Each row is a point on a landscape with many valleys, with its height.
From any point a ball rolls to the lowest of the 2 points nearest to it. It stops when none of these is lower. Distance is the straight distance between rows; heights are no part of it.
k_772: [ 88  95 127 117 163 118  83 131 122  89 109 133 121 150 141 134 118 197
  80 116 105 111  60  79 103 120 163 166 106  99 164 117 116 174  99  71
 177 109]  h=166
k_833: [ 91  94 122 132 131 174 110  73 118 206 154 145 106 135 125 163 104 107
  76 110 106 134 152  90 137 120  99  91 145 143  92 101 195 118 142 119
  84 173]  h=334
k_666: [115 142  99 128 151 159 167  86  92  90  90 104 151  99 141 126 151 116
 121 196 162 144  98  62 123 130 112 134 110  87 134 121  72 129 126 142
  91 179]  h=434
k_292: [174 172 107 139 162 116 124 122 146 119 102  81  82 141 131 189 100 150
 163 154 157 117 154 176 119 139 141 137 100 110 114 137 144  62 227 127
 100  91]  h=494
k_371: [121 147 174 103 128 153 150 149  88 150 132 155 115  77 120 112  96 111
 137 105 176 164 110 144 181 159 148 138 107  86 141 101 101 102 114 159
 165 136]  h=188
k_964: [107 179 145 121  98 160 105  70 109 138  69 127 129 104 120  99 131 145
 108 116 139 121  83 127 106 195 141 113 126  77  93 169  38 126 147 138
 142 150]  h=421
k_278: [103  80 176 140 180 127 150 140 131 134 167 138 110  86 151 149 104 156
 140 187 167 189  97  69 184 156 100 159 134 109 136  64 141 114 166 157
 117 150]  h=415
k_873: [158 184 152 131 134 123 159 135 148 124  93 150 152  94  97  84 153  89
 133  81 126 145 120 125 158 157 161 101 137 134 144 222 144  94 100 118
 117 153]  h=156
k_176: [178 102  78 161 144 154 120  97 191  87  97 115  86 109 138 183 134 139
 117 214 123 103 105 100  78 143 108 128 150 164 119 151 114 134 180 161
  81 109]  h=632
k_453: [150 160 123 114 133 197 177 169 122 121  95 148 159 102 118 134 162 138
 101 167 148 135 139 143 143 174  73  96 143 154 169 144 139 103 100 175
 110 191]  h=324
k_55: [ 79 139  69  99 117 145 156 119 156 127 136 137 187 152 170 111 122 182
 117 138  95 118 121  70  88 126 123 141  94 142 136  78 127 108 130 143
  78 139]  h=602
k_512: [131 159 119 110 138 106 141 104 102 189 103 125 151 107 101 130 149 127
 154  85 194 138 185  88 178 126 121 153 115 115 119 150 158 117 151 133
 123 167]  h=642
k_632: [128 161 191 102 150 127  83 171 169 149 128 148 144 159 101  91 186 115
 122  92 116 127 116 123 165 147 144 168 164 152 141 142 181 128  63  83
 121 125]  h=296
k_487: [183 141 129 128 109 177 165 141 126 137 101 112 140  94 109 166 154 110
 151 136 162 175  65 157 135 170 161 145 113 139 137 148 124 102 115 164
 110 135]  h=503
k_130: [130 101 149 151 135 119 135 155 123 136 156 105 136 108 163 146  75 132
 162 161 103 146 147 127 212 144 145 146 111  66  84  96 136 137 138 101
 156 118]  h=440
k_528: [194 124 143 136 144  99 135 156 111 150 137 100 155 147 108 170 134 176
 168 139 124 146 143 141  93 169 107 173 115 173 161 182 141  77 115 166
 111 127]  h=668
k_384: [ 85  90 127 156 139 153 143 145 125 136 156 153 110 153 143 153  96 147
  78  85 117 169 101 104  89  97 145 146  93 154 178  70 140 147  72 153
 132 165]  h=391
k_917: [116 104 179 104 131 163 126 168 133 123 143 149 129 106 134 148  88 164
 140 105 161 158  60 150 165 178 153 174 124 116 165  90 128 115  95 133
 144 110]  h=162
k_393: [ 83  89  54 111 111  65 150 113 159  99 173 170  98 179 134 110 139 110
 130 148 122  98 135 116  71  62 104 116 193 132  81 136 100 148 144 127
 141  86]  h=543
k_619: [163 132  93 124 112 116 115 148 170  86 116 104 152 183 154 135 144 138
 146 112  81 116 151 118 139 116 146 108 119 146 138 142 180 144 122  75
 108 122]  h=189
k_374: [118 176  74 125 131 166 126 104 153 103 102 109 165 165 167 152 118 147
  98  88  88  93 160 137 113  92 158 115 119 155 168  95 189 135 145 105
  89 134]  h=161
k_842: [135  95 153 119 116 116 119 165  87 171 155 137 149 144 108 121 111 144
 131 158 125 109 162 151 155 119 134 154 137  92  76 120  97 139 120  88
 152  95]  h=422
k_43: [131  93 141 137 104 198 113 147  82 141 131 180 100 119  97 112 136 123
  99 104 127 122 104 202 128 145 111  95 137 134 124  95 108 152  59 135
 173 132]  h=251
k_649: [202 144 108 134 139 108 147 123 128 152  91  97 160 158 119 152 156 134
 167  64 127 157 172 141 109 159 144 159 123 171 156 182 169 102 129 141
 119 167]  h=673
k_976: [157 102 128 165 140 127  98 161 112  80 107 151 122 143 108 133 196  82
 151 135 132  67 180 181 150 123 136 126 148 142 133 174 142 185 110  95
 136 130]  h=99
k_825: [134 115 150 110 138 139  95 140 131  84  62 118 128 130 176  85 104 122
  66  91  89 111 166 119 135 149 159 103 123 100 162 150 144 131 149  97
 145 155]  h=212
k_269: [152 150 109 118 137  96 141 110 104 151 117 110 172  96 102 149 121 149
 190 117 155 128 121  91 149 156 117 152  84 111 112 157 107 145 123 164
 141 140]  h=648
k_806: [ 79 186 154 124  99 116  76  65 124 126  99 102 116 152 154 108 104 169
 117  73 114 102  89 132 125 147 140 129 118  69 117 131  56 141 178 101
 160 114]  h=433
k_611: [149 195 127 144 120 105 130 157 126 130 114  97 178  87 107 100 118 104
 174 175 126  96 172 135 183 161 126  77  83  84 110 184 134  98 123 117
  98  94]  h=473
k_570: [194 117 142 122 114 136 148 131 135 151 107 112 124 142 140 119 139 117
 133  72  77 196 104 110 101 173 171 169 130 153 127 167 151 122 103 136
 154 169]  h=679
k_66: [174 122 132 148 147 101 124 152 140  72 124  71  51 163 131 192 110 129
 175 146 153 120 145 182 121 112 177 135 165 116 123 168 149  91 177  88
 114  77]  h=504
k_287: [ 87 106 110 166 120 150 119  70 121 136 158 110  64 135 146 146 129 127
 107 158 154 132 116 140  90  98  62  83 181 138  97  67  77 149 177 171
 130 139]  h=664
k_127: [173  91 143 117 143  82 101 140 145  99  89 102 119 163 139 133 143 157
 163 129  96 114  98 103 107 131 160 151 109 156 161 140 136 185 116  39
 132 121]  h=215
k_565: [111  98  83 131 132 115 135 121 145 115 160 165 122 125 110 152 159 107
 162 133 167  71 176 152 130  80 102 130 182 164 151 109 156 128 172 172
  90 109]  h=646
k_270: [115  94 127 119 116 162 116 101 104 123  92 148 125  86 101 141 149 110
 129  86 163 118 115 135 119 141 157  99 185 119 136 172 143 124 152 141
 117 147]  h=164
k_409: [122 111 146 111 129 183 152 150  90 151 130 132 122 166 108 170 186 133
  93 129 138 144 164 167 152 127 116 166 197 142 111 140 184 138  68 122
 141 197]  h=661
k_100: [138 141 122 138 123 147 135 206 113  81 128 156 162 129 134 113 147 167
 116 148 139 102 142 171 130 117 120 165  78 125 166  86 100 150  65 106
 149  84]  h=275
k_414: [131 156 141 143 122 125 149 122  91 178 152  70 126 135 155 140  94 145
 138 141 134 182 140 145 152 143  76 115 106 106 115  65 107 120 157 155
 178 154]  h=384
k_82: [126 114 110 106 115 108 151 141 168  82 163 132 132 148 126 173 155  94
 177 152 151 121  93 125 119  83 176 165 180 136 108 168 146  70 143 114
  63  99]  h=506
k_708: [ 93 149 136  98 138 123 130  88 115 170 124 132 162 144 100 146 144 147
  88  90 150 121 158 136  98  89 105 136 182 169 160 152 164  66 167 137
  92 149]  h=630
k_531: [ 94 192 103 116 119 156 116  86 115 120  64 154 144  80 110  71 158 132
 132  71 171  67 113 118 115 146 175  92 127  80 113 173  60 143 150 118
 120 138]  h=411
k_841: [126 129  69 144 106 158 186  89 121  96  97  86 143 115 174 155 123 113
 160 155 133 154 105 109  91 107 157 128 112 113  99 116  79 137 145 147
  95 183]  h=447
k_578: [149 167 131 122 151  90  89  88 168 172 170  88 117 117 148 150  91 146
 118 111  93 142 160 133 143 139  98 141  99 140 147  92 186 100 187 150
 123  84]  h=107
k_357: [134 122 143 171 150 111 138 161 166 130 130  91 115 126 156 164 118 153
 155 170  74 193  77 109 145 145 165 188  90 124 124  73 118 133 168 156
 195 111]  h=558
k_151: [113 194 116 129  83 138 124 162 141 139 131 135 147 152 110  74 147 109
 134 102 109 131 125 122 153 121 116  79  99 118 107 113 123 124  88 113
 164 116]  h=374
k_739: [162 117 201 107 123 149  70 148 144 136 102 121 120 156 152  82 137 107
  63  91  70 149 129 158 134 166 188 151 158 119 137 144 159  98 140  84
 139 117]  h=235
k_742: [ 95  91 113 114 137  68 164 122 152 108 147 162 118 160 146  94 116  97
 105 194 139 110 156 101  74  81 124 154 192 141  95 153  79  94 186 147
  98 109]  h=555
k_186: [107 139 155 107 162 143 124 166 111 128 113 171 100 101 145  65 139 117
  52 101 118 141 155  83 126 151 127 139 102 105 173  88 107 114 121 150
 163 184]  h=606
k_888: [101 127 139 162 123  92  84  47 103 173 160 126 114 160 119 113  99 142
 113  74 109 116 123 134  76 109  83 111 107 166 145 106 110 182 109 154
 162 124]  h=357
k_893: [128  82 121 162 105  85 143  96 152 116 183 127 106 111 158 100  61  69
 151  98 125 177 136 113 113  93 127  83 105 138  91 132 125 123 170 175
 110 140]  h=321
k_646: [172 135 153 151 132 124 128 151 121  89  91 130 139 128 134  95 142  60
 136 112  98 135 171 156 163 129 143 118 132 123 129 212 151 155  88 122
 138 161]  h=131
k_255: [145 153 126 143 161 135 148 145 139  67  72  90 126 135 150 152 147 117
 120 237 144 112 125 104 123 124 132 145 100 108 157 140 100  99 163 140
  97 142]  h=448
k_399: [ 95 109 145  98 131 137 125 127  73 112 122 225  81 112  86  96 151 128
  95  16 140 122 113 169 126 128 158  98 163 120 139 136 163 144  63  88
 139 149]  h=245
k_704: [130 136 141 130  95 104 128 106 126 144 146  80  85 134 136 169  98  80
 162 126 132 180  68  99 161 104 150 116  98  61  52 129 148 125 154 104
 163 133]  h=536
k_247: [168 115 171 151 138 144 114 172 150 144 151  75 132 103 163 161 104 151
 106 135  79 197 126 147 129 184 131 160 107 141 162 102 127  97 161 157
 157 132]  h=568
k_641: [153 135 112 124 143  90 150 163 100 158 141  96 155 139 103 177 123 180
 184 187 154 101 171 135 171 154  92 174  95 116 128 110 138 137 111 144
 142 112]  h=655
k_63: [119 165 134 123 114 148 143 184 117 116 135 132 166  80 134 113 108 111
 160 165 120 127 149 101 201 156 141 116  87  51  99 148 129 132  83  93
 127 118]  h=458
k_857: [ 95 157 100 112 127 161 152 115  81 136  97 144 141  84  93 114 151 121
 127 176 175 125  81  95 127 133 100  95 101  64  81 142  57 134  79 127
 137 157]  h=420
k_140: [165 197 126 119 139  71 145 148 128 140 109  73 164 138 130 140 109 128
 185 132 128 136 169 144 145 148 146 130  92  85 106 169 141  61 183 101
 107 110]  h=484
k_707: [135  69 188 151 132 144 129 143 174 150 171 128 112 144 145 137 119  97
 156 127 146 189  78 139 148 132 196 207 148 136  78  91 141 131 118 138
 115 136]  h=705
k_612: [145 152  90 132 100  93 158 117 160  95 117 107 144 168 133 126 169  74
 170 169 131 106 106 118  98  90 181 152 108 150 110 130 102 117 154 136
  99  99]  h=493
k_352: [114 118  95 148 139 108 161 121 144  87 120 102 135 121 180 125  73 145
 145 166 137 101 181 150 119 119 154 115 130 110 110  92  88 112 212 133
  72 104]  h=257
k_85: [138  81 118 151 137 128 150 138 151  86 107  89 129 117 189 144  80 162
 112 168 113 153 174 114 104 121 135 108 152 140 128 134 120 131 167 139
 101 159]  h=279
k_915: [147 175 165 124 117  96 113 157 149 109 156  76 105 133 130 176 123 131
 159 119 195 151 152 181 187 105  92 129 138 133 156 115 164 100 148 147
 129 115]  h=163
k_197: [150 181 167 122 137 154 154 177 159 122 128 168 170  61  93  80 157  88
 151 146 129 135 110 127 162 180 140 130 115 143 173 168 119 103  68 174
 106 131]  h=183
k_937: [ 90 119 135 126 148 180  99  72 116 156 122 172 119 130 121 149 122 113
  45  73 108 127 116  94 116 119 122  90 141 161 166 143 217 132 102 142
 122 173]  h=314
k_594: [132 213 133 114 125 161 138 151 163 149 114 141 147  82 128  75 160 111
  99 119 127 169  94  94 119 162  92  92  89 156 177 118 105  72 141 180
 141 168]  h=587
k_69: [ 59  91 127 149 144 121 119  96  98 144 173 145  98 138 134 139 101 162
  53 159 134 126 150 119  74  76  58 109 162 148 132 100 106 140 104 150
 136 159]  h=672
k_815: [101 105 129  90 157 101 129 129 152 121 147 161 147 104 144 101 123 149
 112 183 160 109 147  40 127 119  85 153 118 139 164  94 109  98 171 173
  90 121]  h=578
k_455: [134  48 116 152 117 114 123 137  84 109 115 108 105 159 117 161 128 157
 150 121 124 138 101 142 115 103 168 131 151 109  78 147 109 196  80  63
 185 111]  h=303
k_300: [156 110 120 143 101  87 116  93 124 129 153  99 100 114  95 154  95  98
 197 147 136 131 100 125 179 117 152 116 102 103  64 145 123 187 141 114
 170  73]  h=524
k_369: [ 77 114 152  89 121 142 117 145  79 127 112 151 134 117 121 109 114 162
  84 126 148 122 104 115 118 139 110 111 121  65 114 130  65 119  95 103
 181 128]  h=402
k_225: [152  94 158 153 114 153 103 122 153 116 153 122 103  85 149 147 111  82
 107 148 144 160 159 128 163 128  56  62 150 133 116 166 176 129 147 156
 119 163]  h=663
k_64: [120  92 124 120 142 107  94 109 119 105  96 146 142 124 119 119 116 156
 115 185 102  54 136  89 108 151 134 122 147  85  79 177  56 154 125  86
 130  99]  h=349
k_782: [143 104 198 115 116 117  84 135 145 144 116 130 121 172 102 116 161 107
  67 117  92 159  96 130 109 125 131 129 191 136 111 197 147  84 142  94
 165 125]  h=256
k_936: [105 144 134 128 121 158 117 127  73 167 124 136 118 130 111 115 123 114
  96  77 146  92 192 213 152  85 146 122 145  99 111  83 123 117 159  90
 138 103]  h=633
k_485: [132  95  97 163 137 106 142 100 114 131 140 112  86  84 120 153  98 129
 158 180 164 120 139 151 116 112 107 117 146 134 102 107  68 182 168 196
 141 110]  h=656
k_452: [134 115 138 139 126 124 184 135 130 103 117  77 140 101 118 103  99  76
 140 182  92 170  99 146 145  93 157 171  94  86 116 135 100 117 115 130
  88 142]  h=478
k_713: [120 200 171 122 115 138  87 147 131 150 129  84 126 114  98 158 116 159
 121 109 174 121 101 161 190 134 102  94 119 108 161  97 141 100 155 113
 154  82]  h=184
k_721: [119 145 132 107 135 102 142  80 100 191 112 123 132 149 125 114 167 103
 119 110 167 156 178  98 113  95  85 126 171 136 101 141 137  74 187 130
 113 183]  h=636
k_674: [119 129 124 135  96 193 149 163  95  96 129 158 123 110 104 153 183  83
 128 142 166 133 115 181 156 111 105  92 158 120 116 145 121 150  65 141
 159 165]  h=276
k_343: [142  91 175 131 149 107 107 201 142  95 162 183 166 118 121  87 139 140
 128 161 121 107 126 111 137 151 130 177 112 146 177 142 106 152  63 117
 135  96]  h=244
k_304: [164  99 126 142 132 112 119 116 157 133 138 127  80 103 127 169 142  91
 121 182 167 123 169 115 146 109  85 145 169 163 126 144 169 118 186 165
  98 129]  h=653
k_439: [132 211 111 119 124 109 124 142 131 133  77 129 163 128 110  69 148 132
 171  66 150  95 144 141 165 126 178  98  93 106 129 138 125 129 132  66
 144  93]  h=390
k_630: [152 128 103 142 148 120  83  96 148 110  96 116  99 175 103 160 196 123
 155 139 103  43 115 149  94 100 129 124 140 186 162 117 159 195 153  89
 115  94]  h=66
k_901: [108 113 117  96 128 117 147 140 161 126 152 157 196 103 142  88 110 113
 148 151 111 141  95  47 104 149 146 157  78 126 140 117  98  80 141 162
  88 100]  h=590
k_126: [150 154 161 117 144 174 119 144 146 156 113 105 145  92 150 125 143 142
  82 152 127 165 118 114 131 175  84 121 111 134 172  81 113  60 177 154
 109 128]  h=579
k_147: [158 121 157 144 114 116 112 159 146 138 163 157 154 101 119  79 143  83
 161 160 124 120 136 110 162 168 117 143  74 152 141 122 126 152  90 169
 133 100]  h=214
k_363: [120 105 115 116 146  87 134 135 151 140 169  94 136 174 145 152 115 181
  93 143  64 144 129  62  99 106 136 192 141 167 145 125 168 140 118 128
 131 121]  h=339
k_879: [109 141 104 121 120  81 113  87 118 130 137 125 142 186 114 113 139 150
 117 119 105  74 139 156  81  86 100 134 134 165 128 121  97 158 110  98
 142  86]  h=372
k_322: [156 154 135 141 141 140 121 185 149  39  72 113 149 119 127 113 132  92
 135 193  99  96  99 114 123 127 180 158  69 105 176 174 103 122 108 129
 100 123]  h=465
k_801: [130 130 116 128 103 187 125 150 145 113 151 155 144 136 107 172 176 131
 114 165 140 118 120 135 149 120  55 110 143 177 139 130 163 150  87 169
 142 166]  h=301
k_891: [103 180 137 132 118 100 121  63 142 117 107  82 105 133 189 142  89 185
 139 132 124 131 114 142 108 151 121 152 138  89 107 123  54 103 231 111
 108 135]  h=443
k_839: [131 179  92 132 137 138  87  33 170 151 123  95 132 140 169 156 103 148
  85 111  95  93 151 109 103 120 128 132 112 148 128  98 177 138 192 137
  83 127]  h=134
k_959: [ 85  65 120 142 146 136 129 157 135 148 162 137 122 157 153 145  94 161
  74 135  70 165 142  47 102 121 134 150 113 126 120  95 158 139  96 115
 123 176]  h=365
k_336: [ 98 154 134 108 147 109 141 129  91 136 123 162 156 156 115 107 130 132
  94  32 129 132 177 155 120  83 114 130 159 156 181 146 151 118 107 129
 143 167]  h=624
k_431: [173 111 171 144 140 138 134 177 108 162 141 103 148 155 113 169 123 169
 154 147 124 127 168 166 157 185 132 187 130 148 144 126 147 141  85 141
 131 138]  h=662
k_916: [138  73  93 164 109 147 146 116 146  97 140 112 123 115 176 153 100 112
 155  78 124 157 153 141 108  90 161 101 157 159 116 125 144 130 181 145
  93 158]  h=300
k_669: [132 126  81 105 121  62 163 141 152  74 159 124  96 144 129 172 114 105
 177 139 154 116 159 124 118  88 120 115 193 127 112 200 176  94 153 114
  83 100]  h=518
k_613: [104 104 125 117 142 121  84  93 101 125 104 181 139 105 104  90 147 145
 165  73 156  69  92 137  94 116 121 118 114 150 158 114  73 180 116  84
 130  89]  h=171
k_575: [121  95 106 156  92  80 120 101 142 132 174 148 123 163 132  79 101 105
 137  74  84 136 134 135  94 101  89  60  97 167 114 103 125 159 111 158
 148 127]  h=340
k_311: [187 108 105 170 143  79 131 109 141 105 134  79  61 108 119 166  66 109
 194 163 135 124 125 172 132 138 153 116 145 117  90 157 120 159 173 108
 131  40]  h=514
k_724: [135 142 116 128 124 130 150 176 109 132 134 118 179 111 134 121 132 164
 118 201 134 115 185 120 130 147  26  99 119 142 160 122 110 114  98 158
 130 153]  h=345
k_677: [130 105 127 145 122 146 140 106 114 118 133 132 143  50 134 119  74  71
 161 150 148 107 135 156 139 116 160 112 120 105 118 116  94 104 186 144
  72  95]  h=234
k_791: [139 154 145 124 115 105 106 127 161 157 187  98 111 131 134 148 137 117
 125 129 145 151 162 118 184 119  76 134 106 148 145  90 211 132 117 166
 125 137]  h=136
k_563: [142 167 206 129 111 129  90 156 156 183 149 141 112 158  85  75 177  83
 109  61  91 190  89 142 147 149 133 119 158 145 117 163 163  94  96  89
 166 128]  h=277
k_390: [ 93 134 123  92 136  84 123  99 160 151 146 157 141 166 137  76 154 123
  85 163 104 103 150  71  76 100  71 147 158 166 134 115 125  87 176 166
 104 132]  h=567
k_480: [155  79 135 148 113 141 180 120 157 145 160 119 134 133 135 155 140  85
 157 166 124 212  78 117 106 104 176 176 145 160  78 130 131 104 138 141
  81 152]  h=697
k_332: [ 96 135  57  98 110 134 120  82 176 116 146 125 139 159 151 135 131 185
 106 179  92  84 130  59  92 130  82 110 155 139  99 125 136 138 139 129
  82 130]  h=612
k_200: [149 109  49 176 135 112 149 115 160 111 145  95  68 143 123 172 118 151
 148 173 149 111 138 155  97 113 100 108 170 183 138 110 122 193 141 186
 126  91]  h=650
k_465: [107 173 122 134  79 102 100 105 155 149 146 120 135 143 134  67 129 110
 137 150 104 128  84  95 105 143  99  87  75 115  95 131  58 132 118 161
 160 108]  h=353
k_541: [160 133  99 145 130 158 116 141 146 108  98 144 138 142  97 153 220 101
 193 104 127  71 117 154 137 133 160 117 158 166 136 150 164 148 137  94
  86 117]  h=68
k_585: [133  89 122 133 136 140 108 113 103 107 130 138 125 126 107 157 151 140
 142  80 144 107 120 162 124 107 104 122 138 184 190 127 164 190  78 117
 141 133]  h=120
k_95: [123 125 111  88 147  50 135 124 133 154 162 126 141 184 114 108 122 176
 139 168 114  61 155 153 118 140 110 140 109 136 134 104 136 129 107 110
 123  19]  h=387
k_229: [130 192  99 127 105 147 122 104 154 120  80 122 155 107 128  99 137 107
 152  56 152 120 108 146 114 124 154  87 109 134 134 137  89 113 171 134
 126 114]  h=401
k_949: [132 115  90 153 115 148 126 136 110 122 141 141 137 118 126 129 149 108
 152 108 120  66 199 212 121  97 126  83 173 127 133 101 113 133 168 129
 107 108]  h=639
k_92: [104 115 156 103 157 134 124 143 115 130  99 115 121 136 145 150  81 177
 122  97 104 144  63 118 149 156 177 186 117  83 164  88 122 124 141 112
 196 124]  h=135
k_96: [140 114 131 115 142 119 104 121  68 125  75 123 115 131  81 157 177 134
 145  60 170  97 146 172 126 129 134 120 183 145 170 187 155 148 120 133
 168 158]  h=142
k_406: [128  79 142 106 162  91  84 113  96 123  86 149 120 142 101 122 160 163
 133 103 157  82  83  90 103 129 152 184 113 135 171 139 121 204  95  86
 167 113]  h=192
k_271: [ 73 121 101 159 149 138 120  88 102 138 176 162 133 144 146 169 110 185
  51 187 117 105 134 132  68  80 116 128 134 157 116  80 129 164  75 123
 138  81]  h=682
k_498: [146 159 122 128 123  79 157 129 140 155 150  60 123 112 137 143 130  93
 180 163  94 198 100  89 147 146 128 168  68  91  90 112 131 112 148 145
 174 133]  h=547
k_577: [117 151 115 151 110 135 159 196  96  98 159 147 137 105 163 110 129 123
 116 163 177 129 177 169 150  99  73 129  73  89 120  69 110 149  91 140
 161 116]  h=302
k_131: [145  99 116 123  95 161 169 143 153 158 156 144 158 168 135 129 141 115
 135 125  76 188 106  79  94 143 132 148 135 167  87 149 146 109  95 136
 107 176]  h=687
k_550: [182 162 129 160 150  94 128 118 162  51  95  99 116 141 130 125 130  74
 163 159 121 104 118 144 106 108 193 180  65 137 165 165 123 107 167 143
  85  97]  h=480
k_968: [ 75 191 136 106 134 113 114 146 141 152 125 169 156 104 125  57 143 135
  99 104 139 113 147  79 111 140  73 121  85 137 183  97  81 111 129 170
 144 153]  h=597
k_243: [ 78 181 111 103 139 162 124 102  79 180 118 171 143 129 118 107 106 150
  75  63 112  91 170 135 127 102 151 124 116  95 110  91 141 124 112  78
 121 120]  h=625
k_503: [145 159  86 125 111 153 106 117 204  88 115 129 131 101 154 147 138 125
 112 184 116 113 113  80 118 133  70  62 130 140 111 151 152 114 169 139
  89 128]  h=622
k_298: [ 83  72 100 139 109 123 133  98 126 162 182 133  90 156 142 142  73 129
 100 126 102 135 149 112 110  77 132  96 155 127  70  70 151 128 153 112
  94 125]  h=356
k_868: [141  94 148 103 137 128 135 116  75 124 115 172  68 158 125  91 122 124
  84  46 100 140 142 167 109 130 182 142 132 132 146 114 150 161  72 104
 176 160]  h=262
k_106: [130  68 116 141 121 149 115 134 109  80  96  96 121 113 144 143 100 146
 108 185 109 116 110 115 129 136 147  97 132  75  88 172 105 165 119  90
 168 130]  h=327
k_52: [138 141 150 119 102 167 140 159 157 120 155 161 118 177 118 112 185  98
 164  84 119 164  59 159 138 115 143 127 137 170 128 104 143 156  46 106
 141 143]  h=718
k_510: [140 102  77 140 120 134 186 114 140  79 120  73 136 101 123 167  95 119
 167 230  94 149  82 116 117  91 158 131 121 106  92 150 112 136 127 126
  59 128]  h=462
k_163: [104 147 100 135  93  89 166 140 112 116 160 118 153 129 150  82 118 107
 146 196 127 127 141 146 115 100  97 102  68  79  93 106  63 129  96 152
 159 101]  h=329
k_633: [ 93 130 120 110 131 149 149 143 105 145 143 180 127 119 141 103 115 126
  89  73 131 135 186 120 133 117 114 111 110 113 132 100 154 109  92 119
 125 175]  h=616
k_906: [111 135 145 120 137 131 123 115 107 159 129 160 150  78 143  96  76 120
 145  92 168 108 161 141 177 139 129 123  95  96 120  77 103 107 193 139
 122 110]  h=211
k_962: [150  86 137  97 118 141 129 147  72 110  86 158 113 158 126  89 152 146
 119  99  99 123 106 157 105 150 176 121 145 115 111 152 116 168  55  35
 167 116]  h=281
k_865: [123 110 169 111 114 164 130 145 135 122 138 143 102 155 116 150 171  82
 158  86 164 154  84 163 157 124 197 172 172 109  76 113 148 130  84 120
 129 152]  h=711
k_198: [114 140 113 101 116 147 175 115  84 187 143 125 124 113 101 161 130 122
 172  48 200 163 128 140 165 115 149 141 134 131 114 104 153 115 122 146
 118 168]  h=647
k_380: [158  98 103 162 146 132 108 166 172  75 116 114  72 148 120 170 134 159
 128 214 143  85 112 130 126 137 129 127 140 165 139 125 128 174 138 138
 127  75]  h=641
k_488: [110 149 175 110 114 144 109 123  98 171 117 118 126 128  89 115 107 161
 114  55 146 138  76 175 130 138 132  82 144 128 163 133 118 107 101 105
 165  93]  h=206
k_288: [106  80 123 112 139 159 103  96  92 133  77 144 100 118 145 112  98 140
  81  74 141 110 125 121 117 157 166 133 127  99 123 109 119 149 163 135
 153 163]  h=187
k_242: [100 144 172 113 136 154 134 114  78 171 165 183 104 127  81 113 121 150
 112  58 132 139  98 178 136 145 140  97 144 145 146 106 156 143  17  92
 151 117]  h=227
k_204: [ 77 120 168  88 124 127 115 132 104 144 132 112 155 137 151 105  84 172
  82 101 102 139 136 111  89 131  98  97 162 106 137 162  88  82 128 100
 154 147]  h=385
k_546: [140 109 175 112 143  84  99 168 153 146 174 108 144 147 126 138 151 146
 129 124  79 148 141  70 144 159 126 177 148 150 137 163 188 128  81  99
 136 124]  h=316
k_45: [101 131 141 103 129 165 164 121  58 191 142 131 100 147 109 174 137 141
  95  91 164 155 151 161 159 108 148 174 160 107 111  71 169 119  87 110
 134 168]  h=654
k_157: [105 147 108 129 127 145 121 127 108 168 162 104 158 118 136 139  95 169
 101 150 106 122 159 134 145 143  65  99  93 120 137  67 134 145 109 142
 138 125]  h=366
k_362: [112 126 109 135 103 155  85 111 146 103 112 173 119 119 102 107 176 101
 154  79 143  98  64 126 124 109 106  71 110 169 165  96 122 185 107 116
 144 116]  h=148
k_580: [130 142 135  94 137 145 134 120 113 131  74 184 137  71  89  75 139 138
 121  56 161  98 151 127 162 172 171  90 169 124 135 203 163 102 135 125
 104 146]  h=176
k_24: [124  95 118 122 115  80 112 150 112 147 174 185 162 145 118  72 145 141
 125 149 108  82 182 133 144 117  93 136  89 122  80 120 122 152  89  93
 135  60]  h=404
k_236: [115 130 163 113 139 121  98 131 121 124  94 124 159 123 136 110  90 184
 100 162 107  82 151 127  84 172 102 114 145 110 137 187  48  87 148 122
 117 109]  h=367
k_179: [149  91 165 182 151 148 161 137  93 133 146 104 107 111 160 142 122 130
 116 195 165 202 140 126 163 135 106 133 118 121 135  69 110 141 146 166
 143 164]  h=400
k_34: [127 154 156 120 119 168 103 116 157 164 109 169  71 131  91  98 162  96
  75  47 117 160  90 125 142 149 145  96 153 150 128 157 211 105 121 136
 132 176]  h=295
k_215: [182 148 125 154 134 139 146 123 155 103 109  92 139  69 123 124 109  85
 136 161 112 178  70 134 126 143 145 164  54 129 163 129 103 123 132 186
 114 134]  h=492
k_233: [135  93  69 137 114  75 151  99 175  79 156 146 106 124 122 134 119  62
 172 155  98 102 107 122  86  95 124  89 196 152  97 190 140 145 140 117
 106  66]  h=530

Where does a ball stop that starts at each point below?
k_55 -> k_578
k_186 -> k_92
k_215 -> k_578
k_550 -> k_578
k_278 -> k_578
k_130 -> k_92
k_271 -> k_92

Call two points neighbours if one is among the 2 nearest of the other. Go from one point of each pair to the other, from neighbour to neighbour, staying as low as possible. Name the highest point that can't be avoided.
k_630 and k_585 -> k_580
k_578 and k_630 -> k_127
k_585 and k_92 -> k_406
